A landscape with many peaks, sampled at points; each row gives a point and its height.
From any point a climber steps to the highest of the 2 points nearest to it. It stops when none of these is higher. Distance is the straight distance between rows; heights are no part of it.
tebe: 106 108 106 119 77 93 108 98 100 112 85 110 100 83 81 92 103 75 89 111
 93 117 85 103 96 121 117 97 107 104 82 117 113 109 80 89 108 89 108 106
 104 107 126 114 92 84 122 104 109 112 111 81 96 118 77 111 84 122 108
 73 85 90 109 104 106 96 111 80 110 105 95  h=529
bozif: 86 104 98 81 86 103 106 89 103 114 108 105 90 97 84 124 91 75 117 100 82
 88 87 138 94 100 91 117 106 97 102 124 73 124 110 74 103 106 97 62 117
 58 90 94 122 100 98 121 106 88 109 100 85 110 66 69 97 78 94 83 44 78
 82 126 108 95 102 102 94 75 96  h=446
dede: 82 106 102 85 107 98 59 74 89 129 110 112 100 120 92 100 104 92 119 117
 107 105 108 127 69 100 110 103 118 71 124 117 82 96 102 81 79 81 65 78
 95 91 84 98 89 99 86 121 96 78 122 115 86 74 107 78 103 103 91 108 115
 96 85 108 104 95 94 85 124 81 122  h=387
Kisoz: 115 92 95 113 97 123 82 106 75 47 103 95 98 85 119 94 113 125 113 97 112
 111 119 81 102 92 102 108 83 90 109 94 124 43 109 97 115 103 81 101 83
 115 103 89 109 109 105 81 90 110 72 109 109 122 119 103 113 106 79 112
 131 143 91 65 100 92 95 108 74 119 104  h=379
punu: 65 109 87 107 121 122 85 100 93 51 94 93 106 101 83 135 83 150 86 115
 127 124 120 98 127 100 102 77 87 70 121 61 87 83 97 89 119 120 91 63 92
 73 73 98 144 119 89 94 135 102 83 115 121 126 136 61 105 89 91 102 110
 113 99 87 111 110 103 97 126 93 71  h=130
Kot: 117 86 85 63 87 114 100 101 74 111 116 100 105 107 79 74 95 89 95 101 94
 85 84 88 129 80 109 98 79 124 71 102 55 134 131 124 113 99 121 71 89
 107 78 107 103 119 75 106 108 115 111 90 126 97 105 94 86 107 151 76 90
 95 75 117 91 110 129 96 102 84 71  h=169
bez: 108 103 114 107 106 75 82 89 82 86 112 98 106 98 104 105 104 123 93 133
 122 124 120 113 74 112 101 98 109 73 86 103 122 117 78 73 98 116 54 70
 83 114 105 86 126 105 126 74 94 85 108 80 109 130 101 95 97 117 83 87
 103 102 123 88 115 96 125 89 112 122 88  h=344
Pezu: 115 95 93 99 66 108 72 131 78 114 91 101 106 114 115 73 96 89 98 116 101
 97 96 120 102 84 105 76 91 94 83 71 84 96 74 98 99 100 124 125 80 123
 95 120 97 107 81 66 107 116 63 120 105 60 91 106 76 77 126 110 109 98
 99 99 105 103 95 88 93 88 116  h=473
Fef: 104 88 73 109 140 85 115 118 104 77 97 69 106 113 104 68 114 105 94 110
 127 90 115 75 88 87 98 71 93 90 99 75 126 89 87 97 85 99 105 131 102 83
 83 63 82 109 112 89 72 93 62 89 96 81 136 102 98 91 91 144 121 117 119
 81 114 87 80 128 85 102 78  h=311
pelad: 99 111 102 124 61 96 81 103 89 114 95 103 96 90 98 102 88 87 83 138 94
 111 94 126 84 109 106 100 100 100 79 91 95 128 73 87 96 110 101 85 93
 112 104 125 131 84 108 91 122 112 104 93 107 107 66 104 76 96 101 78 80
 80 105 116 110 105 116 84 121 94 81  h=445
Zago: 130 79 94 112 93 133 107 118 80 52 105 69 93 90 113 96 133 88 108 85 100
 89 105 68 102 77 96 105 83 89 84 95 132 48 109 99 116 76 101 111 107
 105 99 82 79 100 119 92 68 109 67 110 102 103 101 97 103 105 82 110 111
 134 91 78 111 93 90 114 70 114 113  h=384
Muz: 102 87 76 97 133 76 123 99 93 67 114 60 92 93 88 111 88 102 101 118 123
 95 111 87 78 89 108 85 73 74 64 81 109 140 89 85 93 114 85 61 99 93 91
 68 123 134 97 111 78 86 83 82 116 124 113 77 96 80 66 106 96 76 113 103
 135 93 111 103 118 88 68  h=402
sugug: 76 121 79 82 93 131 83 98 104 116 99 104 102 107 84 75 97 100 108 118
 108 93 106 98 105 85 118 103 84 93 120 77 72 98 105 112 80 74 109 109
 92 83 85 97 104 96 67 132 121 101 94 119 93 61 122 91 106 84 105 114
 130 99 82 102 102 104 68 104 123 69 107  h=68
nekan: 120 103 113 100 86 40 110 103 123 115 98 114 100 109 139 135 103 119 86
 112 115 88 106 130 58 107 72 99 139 110 92 95 100 123 71 97 82 148 82
 130 128 118 103 97 129 79 119 69 96 49 118 80 99 98 98 121 107 77 98
 117 86 82 128 111 83 73 105 128 83 112 77  h=262
matun: 127 81 104 112 67 137 108 78 81 66 101 90 98 82 115 93 115 80 127 65 92
 93 91 69 100 80 88 135 86 86 113 129 135 45 133 100 113 59 102 106 114
 124 110 100 77 93 103 127 76 109 90 118 90 101 104 131 127 127 71 121
 123 137 96 85 94 98 76 93 89 106 117  h=458
luzir: 111 80 87 117 94 102 106 134 107 94 100 66 114 111 112 58 134 79 86 89
 82 76 85 64 95 83 77 82 110 82 79 89 138 79 99 104 104 87 126 133 98
 107 109 83 31 93 118 83 79 123 59 100 93 64 97 106 93 114 96 123 116
 144 135 70 94 107 101 112 77 102 122  h=95
kup: 109 103 98 108 103 81 123 105 103 90 108 92 95 115 115 89 105 100 113 94
 123 91 101 98 69 103 104 87 108 102 103 101 107 90 79 81 65 101 98 132
 106 94 108 68 90 103 101 111 76 68 83 90 87 89 123 111 112 86 85 129
 114 104 106 85 100 83 76 120 83 106 92  h=372
Loka: 103 126 95 100 110 75 124 86 107 83 118 98 83 117 144 108 77 137 116 97
 111 93 113 112 81 105 103 118 98 113 120 97 89 101 112 122 63 118 83 97
 87 103 101 108 115 84 66 142 109 58 108 89 95 120 106 123 122 74 89 125
 115 78 82 93 68 105 85 126 91 105 118  h=154
lib: 91 104 89 102 129 75 120 106 97 40 124 69 88 85 101 132 73 132 107 127
 140 101 118 93 92 92 106 77 89 77 78 75 108 106 76 82 105 131 62 68 105
 83 69 72 154 138 107 94 99 84 82 97 116 150 116 81 107 72 59 95 98 88
 117 90 122 95 109 103 108 94 79  h=480
Ges: 79 115 116 90 111 92 114 113 132 143 83 123 89 109 88 93 82 94 99 94 93
 102 87 104 111 117 107 91 126 126 125 112 92 109 99 104 79 93 125 140
 117 90 118 97 65 86 93 110 117 88 119 89 84 93 98 111 102 106 104 76 87
 87 104 102 76 89 89 96 90 103 115  h=363
Gurem: 76 91 87 78 135 105 84 86 102 107 101 101 112 130 71 100 117 88 94 116
 116 111 115 89 87 97 111 96 114 74 113 97 88 110 108 85 91 74 81 74 90
 75 82 73 90 110 96 120 78 85 118 97 100 87 125 76 98 120 103 111 108 90
 103 93 119 95 103 95 113 87 88  h=334
zap: 103 96 99 88 70 86 64 104 81 141 103 118 99 120 124 76 99 93 110 112 96
 88 93 131 80 114 97 90 103 90 85 84 77 115 74 100 69 109 90 116 66 133
 86 121 86 104 72 81 95 90 84 112 105 47 95 112 104 79 117 124 122 106
 109 101 92 115 100 86 119 89 122  h=552
zifib: 104 110 114 139 105 74 64 77 106 133 78 112 90 102 104 122 100 75 113 97
 96 111 95 122 54 122 109 91 129 74 112 123 123 92 48 75 89 89 83 128
 127 120 126 93 61 111 101 94 96 88 108 91 75 82 97 103 96 101 69 107
 104 99 122 84 110 81 91 71 111 98 125  h=267
teza: 110 105 111 94 90 77 84 83 104 134 83 134 91 104 129 135 111 113 95 94
 78 94 89 123 63 125 87 124 125 127 105 123 93 151 103 109 92 125 86 122
 97 123 120 137 105 63 98 86 109 64 123 80 95 93 73 115 136 95 113 100
 93 83 122 107 79 110 112 107 104 109 107  h=408
Los: 80 105 83 129 95 126 96 75 100 72 93 87 110 76 63 104 83 83 82 114 109
 108 95 83 101 104 128 108 83 65 88 88 103 97 84 63 112 87 87 63 103 88
 111 100 118 107 90 122 114 130 89 117 98 97 113 82 84 104 80 91 98 105
 97 104 139 112 89 76 152 93 86  h=367
mep: 98 119 106 123 57 105 141 83 118 84 105 114 79 63 92 121 68 101 120 60
 66 90 80 92 122 116 106 127 78 131 117 121 90 100 119 129 87 122 125 98
 95 91 123 111 119 111 98 155 119 103 111 96 77 135 69 113 112 86 91 86
 79 107 66 119 80 114 83 99 106 100 97  h=162
pav: 98 112 121 76 90 88 99 124 130 170 98 127 85 109 109 109 78 97 98 115 93
 81 86 133 107 108 87 103 114 125 121 111 65 136 106 106 85 110 117 134
 115 98 94 107 114 85 92 87 126 87 124 104 92 84 74 112 110 88 111 64 74
 91 100 122 80 82 98 110 92 93 111  h=429
vota: 93 113 73 106 107 113 121 82 105 71 117 89 90 114 116 92 87 116 116 84
 112 93 115 80 89 91 111 121 77 98 118 91 98 86 116 114 66 90 89 90 85
 85 94 82 109 88 73 163 98 76 95 91 93 102 121 107 139 90 78 140 131 98
 92 80 95 109 69 119 108 88 95  h=122
tolo: 139 80 88 90 84 118 127 95 71 64 119 100 88 98 111 99 136 101 120 59 92
 95 100 76 107 87 95 127 75 124 63 106 94 95 134 110 114 94 98 83 91 102
 117 110 115 96 104 107 66 80 92 85 120 130 100 100 136 92 119 111 106
 105 94 93 93 112 103 123 77 99 88  h=657
nese: 103 98 113 114 119 73 71 100 94 119 90 97 115 116 107 83 98 117 79 145
 116 114 118 119 87 126 94 65 117 74 90 84 114 116 57 90 76 113 82 97 75
 118 92 91 117 91 124 57 112 96 98 82 106 95 97 106 74 105 101 88 103 94
 136 93 127 99 122 77 125 119 92  h=278
Lel: 65 121 120 101 114 101 72 63 107 135 101 116 93 92 71 115 91 80 115 102
 88 110 98 128 88 108 119 112 126 83 142 132 95 85 113 99 100 77 86 78
 116 88 94 104 85 99 91 133 111 90 144 110 73 102 97 80 105 114 90 86 96
 96 72 121 99 87 89 79 106 84 129  h=439
razev: 130 88 111 48 98 59 88 108 80 152 118 110 114 122 126 90 103 122 84 113
 101 80 107 114 90 101 73 92 107 120 72 84 76 151 111 131 86 112 91 109
 83 127 75 107 112 96 91 56 92 74 110 89 128 78 108 102 112 81 162 109
 108 99 127 118 88 109 118 107 93 97 101  h=52
Pomu: 88 105 114 81 93 120 99 85 104 127 95 121 95 87 58 88 104 77 118 82 90
 104 73 120 123 99 112 110 110 102 125 130 83 78 119 103 107 82 114 88
 116 80 99 112 80 95 96 121 106 107 122 127 80 108 91 87 98 113 112 79
 84 104 67 121 102 92 83 88 91 81 123  h=494
beg: 115 90 103 98 100 106 81 126 89 95 113 97 114 120 127 95 143 109 99 80
 97 91 115 90 82 84 80 106 123 108 106 78 105 66 106 119 113 103 103 120
 90 109 99 88 67 98 105 73 81 102 92 115 88 82 108 88 73 99 110 104 109
 122 103 77 84 103 113 122 58 116 148  h=342
funo: 61 128 127 138 87 101 114 73 117 46 128 109 104 61 110 147 53 116 128 80
 87 123 136 103 102 96 104 119 96 101 134 111 112 76 118 107 123 114 80
 60 94 100 110 99 141 129 98 123 105 106 141 94 86 136 106 94 109 97 54
 100 110 103 53 120 84 105 89 90 107 118 94  h=213
pelat: 108 88 100 89 124 87 127 86 101 116 105 92 92 126 87 107 110 82 126 79
 103 85 84 125 75 105 92 93 119 95 97 128 86 114 94 55 88 90 102 93 133
 55 102 67 100 98 111 114 75 67 97 101 81 103 88 82 101 87 84 105 62 78
 98 105 116 79 99 107 82 97 89  h=388
buv: 89 82 90 97 168 99 117 100 113 88 85 77 120 115 84 102 127 74 90 98 119
 113 105 89 95 101 107 85 115 76 105 104 128 92 88 76 112 76 92 90 128
 70 97 60 80 98 122 105 70 102 100 103 89 103 124 77 83 130 83 106 100
 86 114 91 132 92 98 92 104 108 100  h=279
foze: 93 117 131 92 92 74 71 96 114 146 84 132 75 113 141 145 92 120 78 120 84
 89 95 129 80 116 81 121 119 125 117 115 87 148 119 130 88 124 74 124 95
 143 94 153 116 61 86 84 123 85 147 99 109 82 65 135 123 91 114 82 96 85
 98 135 72 110 120 97 121 103 112  h=506
Veri: 100 75 109 89 150 119 116 124 106 57 99 90 122 120 99 110 112 108 80 111
 115 115 123 71 125 93 101 92 104 107 100 72 102 79 117 108 128 97 97 76
 110 92 90 78 115 109 112 78 78 117 112 92 114 135 137 81 75 110 99 80
 77 97 90 94 113 92 121 100 86 123 87  h=103
doni: 138 77 89 86 86 86 101 95 61 84 102 98 109 97 106 102 131 103 98 91 98
 108 99 89 91 82 93 109 85 105 53 95 92 131 112 103 121 113 101 85 84
 113 110 117 116 98 103 75 68 88 87 82 132 119 99 91 106 82 136 106 100
 90 106 100 107 106 120 118 86 97 79  h=533
bereg: 123 79 89 89 131 43 101 87 82 98 105 69 101 103 112 105 67 125 87 137
 131 100 111 114 74 81 80 71 97 72 67 65 104 145 74 97 96 132 97 73 101
 108 74 88 133 121 105 74 92 79 71 97 120 114 108 84 76 70 89 116 89 57
 129 116 121 82 126 97 106 89 74  h=324
til: 126 90 108 71 102 79 115 123 82 109 111 105 117 126 128 78 105 125 80
 110 114 91 114 81 105 94 86 97 105 132 81 66 89 105 133 133 96 108 106
 124 100 112 102 99 111 86 96 72 89 90 107 81 124 113 117 105 101 84 145
 107 94 100 118 93 78 106 111 125 73 109 106  h=27
noga: 91 111 120 87 116 121 64 127 96 127 100 111 118 96 100 85 112 98 96 128
 101 106 100 110 129 86 101 96 111 116 135 96 88 67 95 120 113 92 106
 114 104 110 97 102 93 98 95 75 113 120 124 137 96 93 116 102 68 118 122
 69 115 111 67 112 97 91 92 91 80 103 129  h=145
Togar: 81 88 93 113 144 117 149 111 125 57 101 81 104 87 77 125 110 63 101 89
 109 110 98 82 121 112 113 99 89 90 93 110 127 82 92 76 123 77 96 73 123
 74 93 66 92 113 119 124 71 114 104 103 82 123 115 76 94 118 70 81 74 90
 95 112 134 102 86 80 109 109 90  h=235
gepu: 132 80 90 95 115 52 108 122 90 114 96 77 117 119 121 83 75 117 81 125
 124 90 110 107 91 92 88 59 98 90 68 59 105 133 78 110 90 117 126 116 97
 115 74 93 113 116 101 48 90 96 62 87 115 93 105 98 72 67 115 123 94 73
 127 110 114 83 109 104 88 90 97  h=264
Diso: 117 94 122 102 96 109 133 100 111 112 90 85 85 85 84 98 115 88 121 47 90
 97 83 81 115 101 91 102 107 108 102 137 124 63 102 78 94 69 126 139 131
 89 124 89 49 84 114 122 86 99 79 98 82 105 89 112 125 108 76 94 93 108
 111 82 93 91 79 108 76 105 113  h=167
roze: 95 110 93 112 90 87 122 104 104 98 111 95 100 95 95 85 90 89 96 115 109
 101 104 88 86 115 121 98 92 106 80 106 111 115 84 83 72 97 105 111 95
 97 120 80 95 94 103 122 96 86 98 72 99 108 104 111 108 105 93 98 107 95
 115 81 103 96 89 106 107 100 86  h=438
bugug: 87 117 125 117 115 102 53 90 97 105 75 125 90 110 135 96 98 125 108 91
 85 113 107 102 103 108 106 104 109 114 140 111 114 71 101 130 104 104
 95 129 78 153 127 140 76 103 83 88 114 116 119 126 92 83 100 138 82 109
 98 101 131 117 75 101 76 106 109 85 96 125 146  h=498
Godon: 97 79 79 101 134 120 115 102 110 48 106 64 97 96 81 101 126 89 92 98 120
 100 128 52 110 89 106 111 67 61 101 109 134 94 116 91 105 67 81 94 112
 85 81 65 94 116 117 108 54 115 81 100 117 102 133 106 137 127 70 120
 126 131 134 71 126 95 85 109 109 102 63  h=208
Gozi: 93 87 68 109 157 115 96 125 112 57 82 66 109 98 94 85 127 115 81 114 119
 104 126 71 118 100 98 86 74 81 113 75 140 83 99 103 114 96 100 119 109
 83 82 72 93 104 125 86 88 123 54 91 114 94 130 91 110 116 86 127 123
 138 129 58 122 94 86 123 93 117 76  h=259
godeb: 109 104 113 124 60 100 108 88 93 107 72 119 91 70 85 86 108 84 98 75 95
 112 68 82 108 105 111 109 101 122 95 129 127 78 91 97 117 85 118 133
 104 133 145 138 69 97 111 109 103 126 103 97 99 109 84 137 105 144 109
 84 119 110 103 97 92 101 93 82 102 105 107  h=649
fida: 72 123 141 103 100 92 94 85 110 71 113 120 103 84 115 134 68 117 110 97
 87 135 127 121 106 86 88 124 125 105 140 106 98 78 136 111 116 122 81
 61 100 102 99 122 142 103 99 104 106 103 155 109 107 128 102 96 95 95
 80 94 99 97 50 125 74 97 111 95 92 114 109  h=178
gor: 100 70 67 110 139 118 102 93 93 62 82 76 112 93 66 83 98 90 76 110 119
 111 102 68 114 93 116 92 68 57 75 80 117 125 104 87 107 84 112 76 99
 102 95 96 101 112 96 109 94 150 62 101 118 89 127 88 94 115 85 101 111
 106 112 88 141 100 104 88 135 99 70  h=304
Sizo: 120 94 95 81 97 77 92 105 90 164 98 110 114 117 102 76 98 84 85 113 90
 76 84 129 92 119 92 71 110 101 54 104 90 163 92 112 92 97 107 104 85
 114 86 107 99 84 110 56 108 88 107 67 122 73 76 105 92 94 155 101 89 81
 136 114 96 114 131 94 115 104 85  h=92
vebal: 110 96 85 103 79 120 88 81 66 65 99 108 93 99 125 71 96 125 112 97 106
 114 106 88 101 86 110 119 79 100 100 95 100 68 128 114 96 96 84 82 62
 126 108 126 113 97 78 115 103 101 81 114 113 112 109 119 116 106 95 136
 144 127 77 85 88 109 92 98 101 100 100  h=459
fenit: 85 86 76 93 117 128 117 85 109 61 115 93 94 117 98 90 113 100 99 84 101
 100 123 54 109 90 100 126 74 90 108 95 105 86 139 121 87 71 92 80 84 77
 91 77 96 99 92 149 66 93 104 81 108 108 132 103 143 127 93 130 120 111
 107 74 99 112 91 115 105 91 72  h=160
lafil: 67 130 117 142 84 109 112 72 120 69 108 97 99 59 76 137 69 85 117 84 90
 113 114 91 99 109 125 121 88 100 130 113 120 80 93 101 111 92 97 85 112
 90 111 83 115 122 101 138 106 106 124 92 69 120 108 96 101 94 61 85 98
 99 79 110 106 98 68 87 121 101 99  h=250
futol: 64 127 113 125 95 98 124 90 135 97 87 109 93 72 73 112 74 88 94 88 90
 119 95 68 120 125 117 105 99 124 128 112 118 87 95 112 89 91 123 118
 107 90 123 89 75 97 102 148 113 114 123 83 73 118 105 114 104 118 90 72
 89 93 100 99 84 101 79 88 109 103 99  h=299
Muna: 99 103 105 83 81 121 144 90 122 121 100 107 81 83 69 80 78 93 119 58 71
 89 68 84 138 115 102 115 83 129 96 124 76 99 110 95 81 105 128 102 100
 62 107 100 82 101 97 149 118 106 91 101 83 117 72 106 116 95 100 93 72
 99 94 89 90 114 90 99 99 96 94  h=197
Vulap: 78 117 90 122 133 149 90 97 105 45 81 92 107 81 86 131 109 121 88 97 118
 124 122 105 137 110 112 107 71 79 140 79 122 56 89 86 130 105 92 89 111
 75 99 85 124 108 102 96 122 125 85 114 104 110 133 80 108 108 83 111
 126 135 99 63 119 96 77 106 114 119 81  h=168
rav: 94 122 98 99 76 93 125 82 108 96 113 107 86 96 125 118 72 125 100 90 73
 93 92 101 96 112 103 128 80 131 117 106 78 124 131 123 83 124 100 84 83
 102 115 116 123 86 80 152 127 83 128 93 89 128 70 116 112 90 106 90 96
 89 71 105 70 121 101 110 107 98 111  h=129
ver: 89 121 123 112 86 87 68 97 108 132 68 134 73 106 141 118 86 115 101 102
 88 105 92 126 99 108 106 106 101 123 132 112 87 123 110 133 99 109 100
 132 83 150 110 171 104 91 78 81 116 99 127 117 104 77 71 144 105 92 112
 88 112 97 71 133 71 103 107 88 115 100 129  h=616
rolu: 74 105 104 101 127 95 55 113 98 121 90 101 115 124 103 89 96 131 85 140
 121 108 121 115 102 120 98 66 111 81 125 69 92 95 55 95 75 118 88 120
 85 108 80 87 110 100 95 64 126 99 97 108 104 58 120 99 84 97 110 103
 120 98 128 90 120 98 96 83 120 107 106  h=228
veb: 106 104 117 79 112 89 77 103 103 107 103 117 101 124 138 103 125 118 111
 81 100 96 109 108 79 107 88 117 128 117 130 105 97 79 113 127 99 98 88
 128 93 128 110 109 70 90 90 93 91 92 111 113 83 81 110 109 95 94 107 99
 116 109 91 96 65 101 114 115 67 121 157  h=406
Zuta: 73 128 104 133 48 95 78 71 93 83 121 91 87 74 104 146 74 97 107 125 80
 119 116 136 69 87 93 115 104 83 92 99 111 111 92 72 111 125 68 50 112
 94 106 111 145 109 107 108 131 97 108 106 95 115 74 81 95 81 50 95 77
 79 84 135 97 111 106 98 128 72 85  h=486
terin: 112 88 115 104 109 123 149 104 109 75 110 81 90 87 73 111 122 74 117 57
 96 96 89 83 134 109 102 105 96 107 91 127 121 58 107 78 110 70 117 98
 127 74 106 77 79 95 124 128 74 101 97 100 84 121 99 88 115 106 75 84 71
 100 92 111 110 98 80 97 83 103 98  h=201
Tov: 72 110 90 118 136 129 81 110 113 78 79 98 114 95 93 96 113 115 83 111
 104 124 125 85 124 114 105 108 86 99 139 81 132 63 83 106 105 90 103
 130 106 83 103 89 91 93 106 105 115 123 87 101 104 84 127 104 102 132
 95 119 134 122 119 58 105 98 78 116 96 122 94  h=210
bas: 109 103 98 70 94 94 87 106 100 150 104 105 94 105 92 110 98 74 108 121
 101 85 88 147 97 91 91 96 109 96 101 120 67 133 98 79 105 95 112 96 122
 84 73 104 118 91 100 85 110 99 97 114 93 87 71 75 93 77 118 73 61 79 83
 131 111 86 102 101 91 79 113  h=499
pobu: 103 92 94 71 109 112 92 109 96 136 93 101 106 103 74 77 108 71 104 107
 106 91 77 118 114 96 109 84 105 92 89 114 81 110 101 85 106 69 124 97
 115 87 90 99 78 92 93 101 98 116 88 118 91 83 90 81 82 98 124 77 77 88
 85 116 117 93 98 84 95 82 112  h=560
Tena: 74 119 97 141 57 115 91 68 93 69 113 96 101 66 81 119 69 97 95 114 89
 113 102 113 99 93 116 109 98 87 98 90 92 88 95 71 112 120 82 42 94 97
 113 115 145 124 99 105 128 120 99 124 100 111 92 80 72 98 72 91 91 109
 62 134 113 116 103 76 146 83 81  h=424
bopi: 119 92 96 111 97 79 102 150 110 123 124 90 122 136 128 83 137 112 70 77
 95 61 112 99 86 95 64 73 145 96 97 66 115 95 81 120 105 118 118 137 89
 110 93 75 51 103 105 44 90 103 94 104 83 60 110 86 58 93 113 111 105
 121 127 92 96 104 122 118 70 117 146  h=282
kod: 85 116 128 104 104 101 72 128 108 108 93 109 111 107 120 97 80 117 88
 130 109 118 118 112 109 102 104 100 111 112 134 76 89 72 85 115 85 115
 108 126 101 112 97 110 114 96 87 78 120 104 115 111 99 95 112 111 81 91
 104 88 112 92 85 93 89 88 91 96 89 113 117  h=179
Kat: 83 95 130 84 112 110 91 113 106 64 113 111 116 113 105 132 94 109 95 114
 110 128 122 105 118 81 89 110 123 97 120 82 83 74 120 97 125 108 74 58
 100 88 86 102 135 116 105 78 91 104 139 112 119 139 122 79 82 104 98 80
 83 96 71 110 99 95 120 91 85 111 94  h=141
tes: 100 127 111 112 81 61 104 87 108 94 115 104 79 99 136 138 81 123 115 110
 109 101 114 125 56 104 93 117 113 110 102 107 100 116 84 91 71 134 81
 102 112 112 105 102 131 98 95 118 99 54 111 83 93 115 97 113 118 75 69
 109 102 71 98 99 79 83 93 122 93 104 94  h=200
Zikot: 112 103 112 120 82 67 66 80 106 139 76 132 86 108 121 137 119 95 113 81
 79 103 92 127 52 123 94 109 130 100 106 130 107 122 73 91 98 109 90 134
 116 126 121 121 82 88 101 84 89 73 104 91 75 81 79 101 117 91 93 105 97
 95 110 99 90 87 103 96 95 101 123  h=329
Zofi: 124 94 93 89 103 67 130 101 114 128 102 98 96 121 106 111 106 102 102 94
 102 71 84 132 75 109 73 90 122 109 84 112 83 147 90 70 86 126 107 114
 129 74 102 83 122 80 122 81 94 56 98 88 93 102 76 99 96 72 101 110 61
 69 116 110 110 77 104 130 80 109 70  h=331
fik: 123 88 98 100 85 102 139 125 108 116 86 85 101 92 90 72 115 78 101 69 91
 94 67 86 117 104 97 77 101 93 64 122 124 96 95 75 97 77 132 141 115 97
 130 100 46 81 124 96 90 112 63 90 101 88 76 116 114 108 96 104 99 112
 126 84 92 101 98 110 89 99 107  h=135
mono: 120 76 95 89 114 108 120 131 89 79 103 84 114 115 104 71 114 104 82 107
 106 96 112 63 126 91 98 86 95 132 75 76 111 82 129 123 109 87 125 120
 112 102 107 92 91 90 118 80 86 113 84 80 116 116 123 94 84 102 122 95
 86 106 103 95 92 105 108 123 72 115 94  h=63
sek: 108 79 74 87 90 126 132 94 95 73 119 89 100 98 79 101 100 84 109 77 82
 84 83 73 130 96 105 111 65 107 64 108 65 113 122 110 99 105 114 53 89
 79 93 91 101 123 84 145 95 103 107 81 107 117 102 86 101 92 119 92 64
 96 79 107 101 113 108 93 105 84 64  h=209
vot: 75 112 104 116 92 96 117 103 105 43 127 80 93 83 110 154 76 97 119 123
 109 110 115 122 93 90 96 100 92 90 88 86 109 96 81 70 120 124 63 51 114
 80 85 91 158 131 112 101 99 99 99 101 102 136 95 70 91 72 44 87 79 81
 87 120 116 98 97 96 109 92 90  h=572
giz: 137 71 92 93 122 62 97 138 85 111 106 74 126 134 124 75 110 124 75 97
 113 75 118 94 89 81 73 58 113 90 85 61 110 110 99 127 106 110 124 123
 88 114 78 77 77 116 106 33 80 110 68 100 99 75 110 86 54 80 122 119 103
 103 122 106 102 92 121 114 72 98 128  h=232
rak: 123 102 79 114 61 131 129 86 82 51 114 110 84 82 113 89 99 103 122 76 94
 98 96 79 121 87 110 131 72 122 91 107 97 60 134 114 109 96 100 77 81
 114 110 125 127 105 85 133 91 102 95 105 108 130 99 112 119 101 93 124
 120 120 62 103 92 105 87 102 99 95 81  h=539
buli: 125 103 97 63 72 99 72 85 73 146 101 118 100 114 113 78 118 87 123 85 91
 80 67 139 86 95 96 108 89 91 79 119 62 133 103 103 89 96 101 93 80 111
 84 130 87 97 73 98 99 90 87 109 107 57 76 104 127 81 141 119 114 103 89
 98 90 121 104 92 113 88 112  h=644
Rapo: 95 80 99 115 117 115 86 129 115 102 90 74 133 105 102 65 146 80 75 92 74
 94 87 76 117 82 78 74 124 86 97 98 138 58 83 113 121 82 118 128 111 102
 116 85 15 88 119 82 112 136 86 122 98 72 98 99 72 145 105 106 112 116
 128 78 103 109 105 96 84 102 132  h=74
lazez: 92 102 96 73 94 101 133 97 135 163 96 108 94 88 55 79 73 88 106 80 70 84
 67 95 125 119 96 93 99 125 82 129 69 130 101 82 90 107 119 102 106 58
 101 94 76 91 111 110 130 103 103 95 92 113 56 104 99 108 113 87 57 86
 119 92 89 110 121 98 104 101 90  h=233
Diz: 102 101 93 81 91 98 75 109 78 143 109 95 112 111 90 71 77 97 88 138 103
 85 99 103 112 91 109 70 84 107 69 86 71 142 96 117 86 93 113 89 73 120
 69 106 107 106 81 82 117 115 103 91 127 70 101 111 88 101 152 78 104 83
 100 113 102 114 120 86 118 90 82  h=132
Zeko: 104 101 108 121 69 121 101 71 88 88 77 107 92 83 106 79 92 90 114 71 92
 102 78 76 107 95 107 123 91 104 120 127 130 64 117 113 103 72 117 123
 98 135 127 131 68 92 87 138 105 122 89 115 92 95 100 147 117 131 88 117
 132 125 94 90 88 104 76 88 104 99 121  h=538
vogu: 106 103 107 79 74 111 108 112 121 162 80 140 95 76 73 89 85 83 87 89 82
 88 54 113 123 109 103 91 108 139 99 119 70 135 97 109 130 108 130 127
 100 90 101 142 109 78 114 65 133 121 120 101 110 91 46 120 103 119 149
 69 77 93 113 122 87 114 120 90 101 104 89  h=336
lufu: 106 93 103 103 63 111 92 132 98 151 74 128 93 98 100 83 95 70 97 96 92
 98 64 129 111 102 113 78 101 110 91 96 82 116 76 99 110 95 137 135 95
 111 112 142 92 91 93 72 117 108 93 109 106 59 61 118 93 98 129 83 93 89
 104 113 83 102 96 85 100 91 109  h=401
Zup: 119 103 102 108 67 83 96 82 70 83 119 109 101 83 99 113 119 104 104 104
 102 123 109 95 73 107 109 128 92 96 70 121 113 122 104 84 111 105 59 73
 85 115 124 107 124 99 115 96 80 87 115 81 112 129 90 102 117 117 105 95
 110 99 113 98 107 106 117 99 102 110 87  h=423
Pili: 92 94 108 88 114 124 60 113 96 127 92 116 113 98 88 62 139 88 98 104 85
 95 79 91 127 87 96 88 118 112 124 107 109 51 98 122 121 77 100 122 100
 116 110 102 40 98 102 90 111 137 118 138 96 74 107 108 78 147 129 85
 125 122 95 103 93 107 101 89 85 97 136  h=112
Dosiv: 68 116 74 86 124 131 70 104 98 87 92 95 101 113 79 103 101 140 95 113
 124 115 134 97 118 90 105 99 80 80 134 54 80 78 104 108 107 93 90 98 94
 71 67 95 126 115 80 108 126 107 76 122 115 75 135 72 102 84 93 131 131
 110 99 81 109 98 77 119 119 88 95  h=97
Bavo: 100 64 75 93 126 117 122 100 98 66 101 76 108 107 68 85 110 80 89 101
 100 101 102 56 124 97 116 96 73 93 63 98 97 115 125 108 105 87 119 68
 96 95 95 89 82 112 96 120 78 124 93 81 117 108 130 87 94 115 102 97 82
 94 97 100 113 102 115 99 110 90 60  h=252
fuz: 96 111 101 76 75 106 110 75 127 158 85 136 79 55 55 106 74 94 104 75 56
 80 50 103 110 108 97 125 104 138 104 137 59 137 107 104 115 127 110 97
 97 72 94 138 106 92 110 102 139 112 122 109 92 117 41 113 110 115 136
 79 60 97 105 114 88 125 124 99 106 97 91  h=281

For each start below, name the point where the climber stops.
Sizo -> vot
Rapo -> tolo
buv -> pobu
Kat -> pobu
rav -> buli
giz -> ver
tes -> pobu
